Points, in no order, along strands that fork and pass close to each other.
Points whose rows are less than 66.8 apart are linked; no others are. Some points are linked to none.
Q_417: [  4.2 -15.6 -46.8 -18.2 -15.7   8.6  12.5  14.1  36.1  -6.9   6.9 -26.8
  20.8   9.0   4.2 -26.4   4.9   2.6  -0.9  21.4  -5.2   0.8  12.3 -10.2
 -13.5]
Q_436: [-30.2  30.6  32.9 -11.6 -26.3  -4.6   3.9   6.6 -22.0  -4.4   9.6  21.0
  -5.3  -3.8   4.1  -1.1 -21.4   5.2  -2.3   2.4 -19.3  14.4 -18.8  -8.8
  -8.2]
Q_129: [-14.6  18.7  12.6 -28.7   9.4  55.1  18.0  10.7  27.3  -5.6 -10.3  -2.9
  15.3  -2.5   7.2  -1.7  -1.5   1.1   2.5  15.7 -18.1 -22.4   5.2  15.4
 -12.0]
Q_308: [ -8.7  -8.5 -22.3  -8.3  20.0 -22.1  -5.8  -6.1  -7.9 -10.2  -2.5  -9.2
 -21.4  -0.3   0.2 -13.4 -14.8  -9.2  12.9  12.0  11.7 -33.9  17.5  -1.8
  -1.4]
Q_112: [ 15.1  -2.5   1.8   4.0  -2.7   1.1   8.7   0.8 -28.9   9.1 -15.3 -18.6
   8.0  -8.5  26.9 -12.3   8.0  -4.2   3.4   4.8  19.1  -4.0  -0.9 -13.0
   8.1]
Q_9: [-10.1 -17.8   2.6  18.7  22.4  13.4 -11.1 -10.5  -7.2 -32.7 -13.5 -14.6
   4.0  15.1   6.2   0.5  46.1  -8.4 -22.6   4.6  14.0 -16.8   8.3  15.1
  11.8]
Q_696: [ 12.4 -17.2  -5.9  17.7 -15.2  -6.1 -25.5  11.6 -39.9  -0.1  10.8  -4.5
 -19.3 -15.4 -24.0  48.0  -1.4 -27.1   8.9 -18.3  24.3  18.3   5.8  -3.9
   8.5]
Q_414: [  8.9   2.1   8.6   2.9 -12.6 -29.3   1.8   0.0 -40.9  17.8 -10.6 -16.0
  -8.2  -3.4  27.7  -6.7   1.9  -6.5  11.7  -3.1  19.2   5.2 -12.1 -30.4
   9.9]
Q_186: [ -8.7   9.6   1.8  12.2  -5.7 -27.9   4.3 -18.4   8.7   3.6   9.7  13.5
  10.7   8.7   1.5  -9.4  11.9   2.5 -31.8   0.3  -0.6  -6.9   6.0  15.1
  -3.4]
Q_162: [  4.8 -11.7  30.1  17.4 -28.5   1.8   8.3  19.8 -18.9  20.5  19.9  -1.3
 -14.0   1.6  -4.9  26.0 -35.4   7.0 -13.2 -18.5  14.9  12.4   3.7  21.6
   4.0]
Q_916: [  2.5  -4.5  -3.0   7.3   9.8  27.3  25.7  23.2  13.8  -2.8   0.6   4.8
   8.9  -5.4  14.3 -25.1  -6.0  21.5 -18.5 -10.2  10.9 -17.2  -5.2  -4.7
  13.6]
Q_279: [  9.9  12.5   4.1  -0.7  20.9   7.5  14.9  -4.1 -22.3  18.7  -1.2   5.8
  18.7 -13.6  11.9  -9.7   5.4   2.0 -30.1  20.8  22.6 -44.6   7.1  17.7
  15.4]
Q_987: [  8.4  -5.9  -1.5  -7.3  12.0   9.2  12.0   4.6  43.0  -2.6 -20.5  -9.2
   8.0  14.9  21.5 -12.2  15.7  18.1  10.4 -28.0 -19.2  -1.4  -4.9  -7.2
 -14.5]
Q_374: [  9.9  -9.9 -13.4   2.0  -4.7  21.6   2.4   2.5  23.7   0.3  12.3   0.4
  -7.9   6.7 -31.4  19.6 -31.6   4.4   6.3 -26.2 -19.6  30.2  -7.4 -12.8
  -0.6]
Q_934: [-12.1   5.0 -29.3 -14.9  -9.5   8.0   8.2   5.4 -18.3  -6.5   0.8 -11.9
  11.9   9.4  -1.8  -6.9  -2.8 -16.7   5.5  37.4  12.2  -2.7   2.6   8.6
  -9.8]
Q_37: [  3.3 -20.2 -19.3  17.9 -36.7 -13.0   2.2  26.9  -9.9   8.9  22.5  11.4
   0.1  26.2 -13.3  21.0  -6.4  -6.6  -7.8   3.6  23.1   7.1  -4.7  29.8
 -25.4]
Q_65: [-10.1  -4.9   0.1   8.4  -4.3  25.3   2.5  -6.3  26.8  -6.2   5.1   9.2
   1.3  16.3 -30.3  23.5  -7.2   8.5  -5.8 -14.4 -32.9  30.4  -4.2   1.7
   8.5]
Q_927: [ 14.7 -17.7 -13.5   0.4  19.7  17.6 -19.2 -20.7  -3.3  17.3 -24.2 -42.4
  -5.9   1.7   5.5  10.8  -4.7 -22.7  36.4  17.6   8.1 -11.9  22.4   4.2
  11.1]
Q_716: [  5.6 -12.3  16.5  28.8 -23.5  25.7  -0.9  -5.7  -1.4   8.5  10.8  -7.8
  12.5  17.8 -16.4  29.5  -5.3   3.7 -19.0 -16.8 -16.5  38.1  -7.3  12.1
   9.6]
Q_330: [  6.9   6.4  27.9   1.9  34.8  12.1   5.5  16.3  24.5 -27.4 -36.9   8.9
  22.4  15.7  41.7  16.0  42.8   9.0  -3.9 -17.2 -13.5  -8.6 -12.3   1.4
 -23.3]
Q_750: [ 21.3  -0.6 -15.8 -16.5 -10.3  43.6  18.1 -13.1  32.3   8.0 -21.8 -25.3
  30.0  19.9   7.4  -3.3  11.1  -1.9  20.2   2.3 -22.4  10.7   9.4   0.8
 -22.3]
Q_146: [  2.9 -18.9  13.9  17.8 -21.2  -3.8  -8.2  30.7 -29.8  -1.2  19.1   2.8
 -23.6  -9.2 -24.4  35.5 -25.5  -6.0  -2.2 -26.8  17.4  16.1  -1.5   5.3
   0.5]
Q_537: [  7.8   2.6  -5.8   6.2  -3.4  -2.5  -1.4  13.7 -10.0   1.8  11.8  10.4
 -17.7  -2.4 -25.9  14.8 -44.9   0.3  22.3 -31.1 -18.1  18.3 -12.6 -36.6
  -3.9]
Q_588: [ 12.3  18.1  56.8 -24.1 -20.5   5.8   8.4   0.1 -31.1  15.4 -13.9   4.0
  -1.4 -24.7  21.4 -19.0  16.8  -3.3   5.7  18.6  16.0  15.9 -16.3 -18.0
 -16.6]
Q_478: [ 16.9  -5.1  -1.9 -25.6  -2.9  11.3   5.0 -13.5  -6.9  22.2 -21.0 -40.8
  10.4  -4.2  11.4   1.3   0.1 -26.6  22.7  29.0   3.5 -13.5  17.1   3.4
  -4.2]
Q_373: [-12.3 -16.8   2.0 -14.7 -21.1  15.6  19.4  41.8  -2.9  -1.2  16.7   4.4
 -12.7  -9.2  -3.4  -3.8 -48.7   8.8   4.3   1.0  14.4  -3.1  12.5   8.8
   0.7]
Q_411: [  3.8   2.8   9.1 -29.1  -2.1  47.7  15.8   2.9  30.7   5.9 -25.8 -21.1
  13.5   5.5   6.5  -3.1  -7.4  -3.3  33.2   9.2 -25.1  -1.5  17.6  18.0
 -16.8]
Q_269: [ -8.5  -7.9   1.3  -1.0 -36.9 -29.4  -6.1  11.2  -1.5 -26.0  -2.4 -18.2
  -8.2  14.0  15.4 -23.6   1.8  -8.3  17.3 -12.8  -2.0  32.7  -5.0 -11.8
 -11.5]
Q_941: [ -2.8 -14.5 -20.5  21.0  11.0 -25.9 -20.0 -13.5  -1.8 -32.7   4.5  18.0
  -3.6   5.8 -24.5   5.6  24.3  -0.3 -10.2 -20.9 -10.6  16.9 -14.4 -18.8
  10.9]
Q_841: [ 20.9 -21.1 -15.8  24.6  10.5  13.1  -8.5  -5.1 -10.0  -6.2   8.1   0.8
   4.4  -8.5 -18.1  21.4  -2.0   0.9 -11.1 -24.2  16.4   8.4   0.4   3.1
  23.5]
Q_80: [  4.8 -13.7  -8.8  16.7  19.6   1.5  14.9  15.8   4.7 -14.6   9.5  23.0
  -4.1 -14.0  -1.1 -24.3 -14.3  24.8 -13.8 -24.4  16.5  -9.4  -9.6 -20.2
  22.4]
Q_603: [-11.2 -13.7  11.9   2.6   2.1  38.8  20.1  24.6  25.1 -12.8   4.8  -7.0
  -2.1  -8.7   4.1  -8.9 -11.0  16.0 -16.8  -8.9   4.1  -3.7   1.5  14.0
  12.6]
Q_378: [ 38.7 -10.3 -14.6   5.3  18.5   5.5 -17.4   8.1 -13.7   2.6  20.2   7.1
 -13.0 -36.0 -11.1  17.0 -33.6  -0.1  19.4 -31.6  29.1   1.0   7.2 -29.0
  20.2]
Q_654: [ 11.2 -16.9  -7.8  -5.8  19.7  -3.3  -4.4  27.9 -30.5  -8.1  16.6  21.6
 -23.0 -39.9  -5.1  12.2 -28.9   6.0  17.7 -18.6  39.0 -13.2   5.6 -25.4
  29.5]
Q_239: [ -6.6  29.8 -12.0  -8.9  40.8 -17.7   3.5 -12.0   1.3  -5.1 -18.2  26.3
   5.0   5.0   6.3 -21.3   8.0   6.1  13.3  -2.0 -27.0 -32.0 -17.1 -20.1
 -21.0]
Q_231: [ 15.5  29.4  38.8   2.5  -0.7  10.0  16.0  -8.4 -21.9  22.4  -6.0  22.6
  26.6  -7.8  13.3  -7.9  -3.6   9.3 -19.4  -9.0 -10.2  -1.2 -21.0  -7.9
   9.1]
Q_534: [ -1.5  20.4  10.5 -17.2 -19.7  -2.1  18.7  14.3   2.4   6.1  25.8  39.5
  16.5 -11.3   3.8 -17.4   8.4   8.7 -34.7  30.9  18.5   0.6  -9.4  24.3
 -12.4]
Q_693: [ -5.5   7.7 -21.2  -3.0  -4.6  17.8  14.8   3.3  28.9  -3.7  16.0   6.8
  32.4  16.6  -5.9  -8.8  29.2  14.5 -35.5  19.2 -11.6   8.1  -6.1   3.9
  -0.2]
Q_806: [ 11.0  23.6  29.7   2.0 -11.2  19.0  31.3   4.1  -8.8  32.2  11.1  19.0
  23.4 -17.6   9.0  -9.0 -19.5  14.1 -32.9   4.3   5.0  -5.1 -11.8   7.9
   6.9]
Q_238: [-19.3   5.7  20.2   5.5   2.7  30.6   1.7  -5.9  21.4 -12.0  -0.9   5.0
  12.1  17.7 -10.6  12.1  13.9  14.1  -8.1  -3.9 -31.7  16.9  -4.5   6.1
   3.7]
Q_69: [  6.7  11.2  22.2   2.6  -2.2  10.0   6.3  -1.3 -32.6  14.1  -6.4  -6.6
  16.9 -16.7  29.8  -5.0  18.7   0.8 -21.8   9.4  25.7 -18.9  -1.5  11.4
  15.1]
Q_55: [ -9.7  20.6  12.4  27.9  24.0  -2.1 -21.7 -13.0 -25.0  -2.8 -17.9  27.0
   6.5   8.6 -14.0   8.0  16.9  -2.6 -10.1  -3.7 -24.4   3.5 -20.5 -14.1
  29.2]
Q_34: [-20.1  17.8  33.9  -6.1  17.5  48.9  13.1   9.1  29.9  -3.8  -6.5  20.6
  19.9   5.3  -1.4   4.6   6.6  14.0 -22.8   6.2 -29.7 -16.1  -1.6  15.9
   2.8]
Q_705: [-15.8 -15.5  11.0  -7.9  -5.0  36.6  12.3  24.4  16.6  -3.2  11.8  -3.6
 -21.5 -14.8 -17.0   3.9 -46.2   7.4  -1.4  -4.9  -4.1  -5.8  15.5  19.0
  13.2]
Q_765: [ 23.2  -3.4  46.1 -27.2 -25.8  -1.2  15.4  -1.7 -14.0  27.7  -4.4 -16.0
   5.7 -19.8  26.5  -7.6 -17.0  -8.2   1.6  14.1  28.8  -8.0  15.0   8.6
  -4.1]
Q_274: [ 23.3 -25.6 -11.8   0.4  20.1  -5.9  -9.7  -7.1  29.4  -6.6   0.8  -0.3
 -19.7 -21.7  -4.3  -5.8 -24.0  11.0  27.4 -43.4   5.0   0.5  11.3 -11.8
   4.3]
Q_627: [-23.0  22.9   8.4 -26.1 -28.4 -29.0  -7.3  -8.1  30.2  -9.3  17.4  14.3
 -14.3   0.7  -3.4 -13.9  18.4 -11.5  -4.9  24.7 -11.1  13.6   1.7   8.9
 -34.2]
Q_104: [-17.0 -13.1  -5.9 -12.6   5.2 -35.6 -10.8  -5.4 -12.2 -19.1 -13.6  -9.0
 -22.1   4.4  19.4 -25.5   4.9 -11.1  23.9   3.9  12.1 -26.1   6.6  -7.5
  -7.2]
Q_379: [-11.6  31.8  46.3 -19.0 -22.3   3.6   9.0   6.3 -34.5   4.1  -1.5  10.1
   3.2 -16.4  14.9  -4.3  -1.0   2.5   7.6  15.2   2.5  10.7 -14.8 -12.6
  -6.4]
Q_576: [ 12.9  -3.7 -19.2  23.1   3.2 -14.0  -8.7 -45.0   0.3  15.1 -10.9 -18.3
   9.7  17.5  -4.9  10.9   5.1 -11.4   2.4  -4.7  -6.9   4.4   0.2   7.1
   3.7]
Q_859: [-19.8  12.8   7.7   7.0   4.9 -22.5  -3.0  -6.7  22.0   0.9   0.4  33.1
   9.1   7.6  -6.8 -13.0  14.9  14.7 -21.2  -8.0 -36.7  -2.3  -9.4  -5.9
   8.7]
Q_307: [-20.7  11.8  12.4 -12.9   7.7  -4.1 -13.5 -15.6  38.5 -17.1  -4.6   1.8
   8.4  25.7   2.7   8.3  56.9   4.4 -15.4   9.0 -32.9   5.8   3.4  13.3
 -22.6]
Q_557: [-25.8  15.3  -9.0 -10.5  -0.9  -3.5   4.2   9.3 -29.4  -8.2   7.4   9.5
   1.9  -4.7  -0.5  -4.4   3.0  -8.7  -4.4  33.4   5.3 -17.3  -3.7   3.2
  -0.1]
Q_214: [ 11.5  -2.5 -33.4  16.5  15.8 -30.6 -11.3  -8.3  -0.9 -18.3  10.3  24.2
 -14.9  -7.6 -22.2  -2.4  -7.3   4.8   2.7 -34.6  -0.6   8.6 -13.2 -35.6
   2.0]
Q_119: [  1.9   0.9 -15.7 -28.3 -39.8  -7.7   6.1  12.7  48.2  15.1  19.1 -28.5
   1.4   8.5  -1.2  -1.0  -2.6   7.5  -5.8   4.5 -31.0  35.0  -3.2 -10.9
 -26.7]
Q_870: [-17.9 -17.2   2.5  14.0  -3.0 -17.0   4.3  23.7 -16.0 -17.6  12.4   8.9
 -16.3  -7.9   6.6  -9.0  -7.4  11.8 -11.6  -5.0  28.3 -15.5   3.7  20.9
  11.0]
Q_990: [-21.6  16.8  30.4 -20.9 -18.0 -27.0 -10.0 -11.0  -0.2 -16.2  -0.9  -1.0
 -14.4   1.3  17.6 -14.6  22.2 -22.7   6.6  14.1   3.3  -3.8   6.0  11.5
 -26.0]
Q_196: [ 12.1  14.4  -3.4  11.7 -15.8 -38.4  10.5 -19.2 -27.1  27.6  14.6  21.0
  21.9   1.0   2.9   0.6   2.6   5.0 -30.4   8.9  11.3  -9.7 -11.8   8.1
  -2.8]
Q_874: [  4.2 -11.6 -27.2  21.1  16.3  -7.8  -8.2 -34.0  16.2  -0.4  -2.7 -20.0
   5.8  14.8 -10.4   6.1  14.1  -7.4 -16.1  -1.3   8.1 -15.6  12.6  18.2
  12.6]
Q_867: [ 17.1   2.0   2.0  15.6   5.6  22.5   1.4  -9.3  -7.8  33.1   5.7 -13.1
  -4.4  -2.6  -9.7  24.1 -39.0  -1.4  -4.9  -5.8  -2.8  -2.7   9.4  11.4
  19.2]
Q_107: [-21.3  -4.1   7.0 -10.9  29.0   4.1  -4.8  -2.4  43.2 -20.8 -15.6   7.1
  -2.5  42.1  -5.1  22.8  47.6  10.5   3.5  -3.1 -36.2  -1.1  16.6  17.1
 -10.3]
Q_989: [ 16.8 -32.9 -13.1  10.1  -1.2  19.5 -17.3 -14.0  -5.2   2.1 -21.6 -47.9
 -11.0  -4.2  -6.2  24.6  -1.0 -26.5  28.3   2.0   8.0   8.8  22.2  14.9
  14.9]
Q_951: [ 11.0 -29.2   6.1   6.0  -9.9  18.4 -12.2  20.9 -31.0  -0.9  -0.5 -24.9
 -22.3 -27.5  -6.9  33.0 -14.1 -22.8  18.1  -3.8  16.5  18.0  15.1 -11.0
  25.0]
Q_42: [ -0.1  -7.3 -18.4  -1.8 -27.8 -17.7  -2.0  -2.9   6.6 -16.1 -15.7 -27.3
   1.5  15.3   1.9 -14.2  13.8  -9.6  30.7 -12.3 -18.7  31.5 -16.0 -23.4
 -15.7]
Q_343: [-15.7 -15.0 -18.3  -3.7  13.5 -10.3  -4.1  16.1 -14.8 -22.4  12.8  10.3
 -27.2 -19.5 -17.8   4.1 -25.6  -4.0  -1.6   7.7  28.0 -27.4  16.7   6.9
  13.5]
Q_240: [ 37.8 -12.2 -14.5   1.4  22.1   7.3 -18.2 -10.3  10.4   9.0   9.8   1.4
 -10.5 -28.4 -11.8   8.4 -46.3  11.2  40.9 -33.0  10.1   4.5   6.6 -17.9
   0.4]
Q_82: [  3.6  -2.2 -11.9  14.3  14.2  -1.1  -7.2 -14.1  -7.4  18.4  13.0  -0.7
 -14.2  -1.6 -40.2  28.6 -37.4  -8.3  -4.0  -0.7   0.6  -7.3  10.0   7.2
  10.7]
Q_504: [ -3.3  28.1  10.7  -9.6  -7.5 -10.5   4.1  15.6  18.6 -11.1  22.7  39.4
  14.8  -4.7   2.2 -24.7  48.5  10.1 -40.9  25.8   4.0   0.4  -9.0  15.3
 -16.0]
Q_794: [-10.2  26.5 -10.0  -0.5  20.5 -34.4  -2.6 -21.2  23.6   2.4  -6.0  32.6
  11.6  16.4   0.2 -16.6  18.4  12.5  -2.7 -13.3 -40.8  -8.6 -15.4 -19.6
 -11.5]
Q_98: [  0.5   7.2 -11.0  -1.8  24.8  14.5  12.8  -2.3  22.9  -3.6  -6.8   8.9
  30.7   9.2   5.4 -12.5  28.8   8.6 -29.2  14.2  -7.4 -28.5   2.2   5.5
  -5.0]
Q_149: [ -6.0  -9.1 -28.5   3.2 -27.7  -5.8   1.1  12.1 -21.7   4.1  16.5 -15.0
   7.2  17.9 -12.8  13.3 -17.6 -13.3  -4.8  19.3  18.5  -1.1   8.3  22.9
 -13.2]
Q_790: [-25.9 -11.8   2.7  -7.7 -24.4 -14.7  -3.7  18.2  19.0 -13.7  18.1  -6.1
 -28.8   2.7 -12.5   5.3 -30.3   0.2   9.1  -7.8 -15.8  15.8  14.6   6.7
 -10.6]
Q_488: [ 12.5   7.0 -24.3  15.1  21.2  13.0  10.6 -13.7  -5.3   4.9   3.4   8.8
  28.7   4.7  -1.9 -12.6   9.2   6.8 -31.3  13.0   7.5 -31.7  -4.5   7.3
  12.6]
Q_331: [-21.3 -11.5 -12.0  -3.7 -34.4 -25.2  -6.7  25.1  18.4 -24.4  14.1 -11.2
 -19.1   9.7  -3.3  -3.7  -3.3  -5.5   2.9  -1.8  -4.8  31.4  -1.1  -4.3
 -20.1]
Q_233: [ 17.1  -8.2   1.0   9.5  15.5 -16.3  -3.5 -12.4  10.9  10.1 -26.1  -5.9
 -16.7   1.8  10.2  -9.9 -15.8   6.9  34.4 -39.9  -5.8   7.1  -3.1 -15.5
   3.6]
Q_108: [ -1.5   9.0 -41.1 -28.9 -21.3  -2.7  14.3  18.5  42.3  11.3  16.7 -13.4
  14.0   1.2   2.4 -22.7  12.8  17.5 -14.5  17.0 -20.9  19.5 -15.0 -19.9
 -16.4]
Q_513: [ 13.3 -33.4  11.2  -1.4  -6.5  26.2 -13.8   3.4  -2.2  -7.6 -17.7 -35.3
 -19.2 -17.7  -5.2  21.4 -17.9 -17.7  26.8 -12.3   6.0  13.2  20.2  10.3
  17.8]
Q_157: [  1.4  20.0 -21.4  -7.3  19.7  -6.4  -9.2 -18.4 -32.9   9.5 -25.4 -12.5
   7.2   6.6  12.7  -8.9  22.8 -21.2  25.6  22.4   0.1 -14.5 -11.5 -30.5
  -0.4]
Q_358: [-16.1  -0.7   4.4  30.9  15.7 -22.8 -16.6  -4.0 -23.7 -24.5  -4.3  17.4
  -1.2   7.8 -17.1   3.6  18.0   1.0 -18.3  -8.2  -9.2   6.9 -18.2  -7.1
  21.8]
Q_14: [ -1.8 -11.2 -15.8 -15.9 -29.8 -12.6  -0.5  -3.0  44.9   7.1  -6.1 -29.0
  -0.3  15.9   0.4  -7.2   3.9   2.0  23.6  -5.5 -28.7  36.9   3.6  -8.7
 -22.2]
Q_462: [ -6.8   7.8 -23.4  13.9  30.2  -0.2 -21.3  -8.8 -37.4  11.6 -16.0  -0.6
  -6.8  -4.8  10.3   6.4  24.4 -20.4  40.1  27.4   4.3 -10.7   0.6 -42.3
  13.9]
Q_446: [-19.3 -13.5  -8.9   9.3 -24.6 -14.4  -3.6  31.7 -16.0 -22.5  15.4   8.8
  -8.2  12.0  17.2  -6.3   1.8   2.8   1.0  15.6  35.4  -0.9   0.1  28.0
   1.0]
Q_617: [ -8.0  21.8 -13.4 -27.0  -3.7  11.0   5.0  21.4  41.8 -11.5  20.3  12.3
  16.2   0.8   1.4 -25.2  47.4  19.7 -41.2  36.5   2.1   3.8 -10.2   1.0
 -16.2]
Q_202: [  5.0  12.1 -15.1  15.2  44.5  -5.1 -26.5 -25.4 -15.5  20.5   7.4   7.2
 -22.9  -5.6 -28.3  20.4 -31.0  -6.3  14.5  10.5   0.2 -15.5   5.6  -1.7
   9.0]
Q_54: [-19.3  18.8  -5.6 -16.3 -12.9  -7.4  -9.1 -20.1  30.0 -16.2   7.5   5.0
   8.5  15.9 -10.6  -4.3  36.9  -6.6  -9.8  25.3 -21.2  15.6  -4.9  11.7
 -22.5]
Q_190: [ -2.5  -1.6 -19.3   8.0  48.8   1.3 -37.0 -11.4 -19.2 -11.3 -16.8   0.9
 -20.5 -16.6  -1.6  10.0  20.5 -17.0  36.0   4.6   7.5 -19.3   7.8 -18.3
  15.9]
Q_810: [ -2.3 -20.8   2.7  23.3  -1.9  19.7  -8.5  -1.6 -11.3 -18.7  -8.6 -29.9
   5.8  12.8   7.4  10.4  31.6  -8.8 -13.3   5.8  21.1   5.0   4.9  26.8
  15.6]
Q_284: [  3.3  -0.3  37.1  -6.9 -31.2  -4.9  17.2   2.9 -16.6  31.8  10.5  -6.9
  -2.8 -16.4  15.4   9.3 -34.7   1.3 -10.9   1.0  14.7  -1.2   8.6  16.8
  -1.5]
Q_286: [  0.6  19.4  35.6  23.2  20.1  -1.6  -4.1  -4.9 -25.0  14.1 -19.5  21.5
   1.7   0.9  11.1  -4.9   4.5  11.5  -5.9 -16.5 -19.8  -6.8 -19.5 -13.7
  21.5]
Q_774: [ -6.8  13.9  56.0 -17.6  -9.7  25.8  -0.9 -12.2  13.5  11.4 -22.9 -10.0
   1.3  -2.0  18.1  12.0  11.2  -6.0  16.9  -8.8 -15.2   9.4   4.1  28.4
 -24.5]
Q_182: [ 10.3  10.3  -0.1   5.3   7.9 -28.7 -13.7 -40.2 -17.3  25.9 -18.4 -11.8
  -6.0   6.2   9.2   4.1   1.3 -11.6  21.3  -6.2  -7.1  -8.5  -1.2  -2.2
  -2.9]
Q_211: [  4.8  -4.3  22.1  19.1 -22.4  28.9   3.7  -6.2 -10.6  11.5  -8.1 -29.3
  11.3   6.7   8.8  16.1   4.6  -2.9 -10.1  -7.8   9.7  18.9   2.3  22.3
  15.4]
Q_113: [-13.3  -2.1   7.4   6.8 -33.5  -4.5   3.4  24.0  -5.2  -6.1  23.5  15.7
   7.0  21.3   6.8   2.3   0.9   5.2 -17.2   7.2  13.8  23.2  -9.3  25.9
  -6.2]
Q_909: [-27.7  -4.6   7.0  -8.9   3.4 -25.3   0.5   5.7  18.8  -9.6   1.6   7.4
 -28.3  -8.7  -2.4  -7.0 -23.1   7.5  11.1  -9.8 -18.7  -3.9   6.9  -9.2
  -5.3]
Q_184: [  3.8   1.7 -19.3   7.4  48.4  -0.3 -38.8 -28.0  -4.5   0.0   0.1   3.2
 -22.6 -14.2 -22.8  24.3  -8.2  -6.4  34.1  -2.3   6.1 -10.9  17.0  -2.8
  13.4]
Q_886: [-10.3 -12.1  -8.4  -5.0  34.2 -17.4  -5.5  -1.2  58.1  -1.3  -9.4  10.7
 -21.5  24.0  -5.1  12.3  36.8  28.4   3.6 -22.3 -30.4  -1.2  14.6   6.3
   4.2]
Q_217: [  6.5 -15.5 -52.4 -17.7 -10.0  12.2  13.2  22.1   2.0 -16.0  -2.6 -21.4
  24.1   7.6  -3.3 -21.4 -10.1 -13.7  10.1  38.8   6.8  -5.1   4.5  -7.9
  -7.0]
Q_8: [  9.5 -11.6  -4.8  13.9  28.4  -1.4  -5.0  10.9 -21.9 -23.6   6.5  29.9
 -14.2 -28.1 -10.1  -3.7  -9.3  14.5  -8.7 -26.6  20.0 -15.4  -8.9 -15.4
  27.8]
Q_160: [ 22.6  -0.8  -6.8  18.2   0.8  26.5  14.5 -10.7  17.7  31.9  10.7  -4.6
   9.4   9.4 -16.4  19.0 -43.4   7.3  -7.9 -16.8 -15.9  10.1  -1.6  -3.0
   4.2]
Q_967: [ -7.3  -4.9   0.9  -7.5   7.6 -11.8  -5.4   6.2 -15.2  -0.3   1.7  11.0
 -29.3  -8.2 -13.9  -0.7 -46.8   4.4  24.2 -16.0 -11.5  -3.1  -3.5 -23.0
   2.4]
Q_632: [ -4.9   7.8   8.2 -24.9 -16.7 -38.0   1.1 -11.9 -18.3 -11.6 -10.1  -7.9
  -2.6  -4.1  18.6 -24.9   9.9 -15.4  12.6  17.1  14.7  -8.9   3.5  -7.0
 -28.3]
Q_4: [ 25.9  -4.0 -16.0 -15.2 -12.2  25.4  13.5 -16.7   9.1  15.1 -14.6 -40.3
  33.7   2.4   2.3  -5.3   0.5 -20.8  18.2  26.4   0.6   1.1  12.0  10.1
 -14.7]
Q_273: [  4.6  23.6  16.4  -1.4 -14.8   1.1  24.1   7.2   9.0  25.6  20.7  43.1
  26.7 -18.8   0.0 -17.8   1.8  23.7 -48.4  10.5   0.6  -0.1  -8.5  14.7
  -1.1]
Q_322: [  1.9  18.8  15.7   3.8 -17.0 -38.2   7.9  -2.2 -47.7  19.2   8.4  19.8
   7.8   1.3  14.7  -6.4   0.5   4.2  -9.2   2.9  18.4   4.5 -21.2 -14.8
   2.5]
Q_686: [ 27.5   8.2  53.4 -28.1 -37.9   0.7  19.1   7.0 -12.4  12.8   2.8   1.8
   3.2 -22.3  24.9 -22.4   0.1  -4.0   6.4  19.2  39.7  16.6  -3.0   9.4
 -20.0]
Q_792: [-19.6  26.6  -5.7  -1.8  25.0 -12.8  -2.5  -3.9 -16.8 -13.7  -7.8  19.1
   6.0   5.2   5.3 -13.6  15.0  -1.5  -9.6  14.2 -10.1 -29.2 -15.6  -5.8
   3.5]
Q_984: [ 15.3  -3.3  -5.0  22.9  24.5 -32.3 -19.1 -27.4 -21.6   8.9 -17.3  -0.7
 -20.7   0.2   2.3  -3.0  -3.0   1.7  22.6 -29.4   3.7   0.2  -5.5 -22.0
  11.1]
Q_252: [ -5.4 -22.9 -24.6  14.4  25.6 -13.0 -11.3 -15.4  23.2 -18.7  -5.2 -13.7
  -7.3  10.8   1.6 -11.1  33.1  -5.9 -11.8  -0.4  12.9 -31.0  17.6  14.3
  -1.1]

A fork is a point with three links. Follow the links from the first point to the second and name the forks in between, in order.
Q_984, Q_14 => Q_65 > Q_374
Q_8, Q_238 => Q_65
Q_343, Q_488 => Q_934
Q_113, Q_716 => Q_934 > Q_374 > Q_65
Q_82, Q_411 => Q_374 > Q_65
Q_202, Q_217 => Q_374
Q_129, Q_113 => Q_65 > Q_374 > Q_934

Follow the links from the first point to the second, and from the first to the third. Name the last point that the two ways share.
Q_129, Q_967, Q_867 => Q_374
Q_984, Q_411, Q_190 => Q_65
Q_184, Q_238, Q_331 => Q_374
Q_162, Q_909, Q_874 => Q_65
Q_186, Q_119, Q_627 => Q_934

A fork is a point with three links, a tip a point with one. Leave the first point through the second and follow the links. Name the first fork or tip that comes.
Q_909, Q_790 => Q_934
Q_916, Q_80 => Q_65
Q_693, Q_617 => Q_214
Q_696, Q_146 => Q_436
Q_14, Q_42 => Q_374
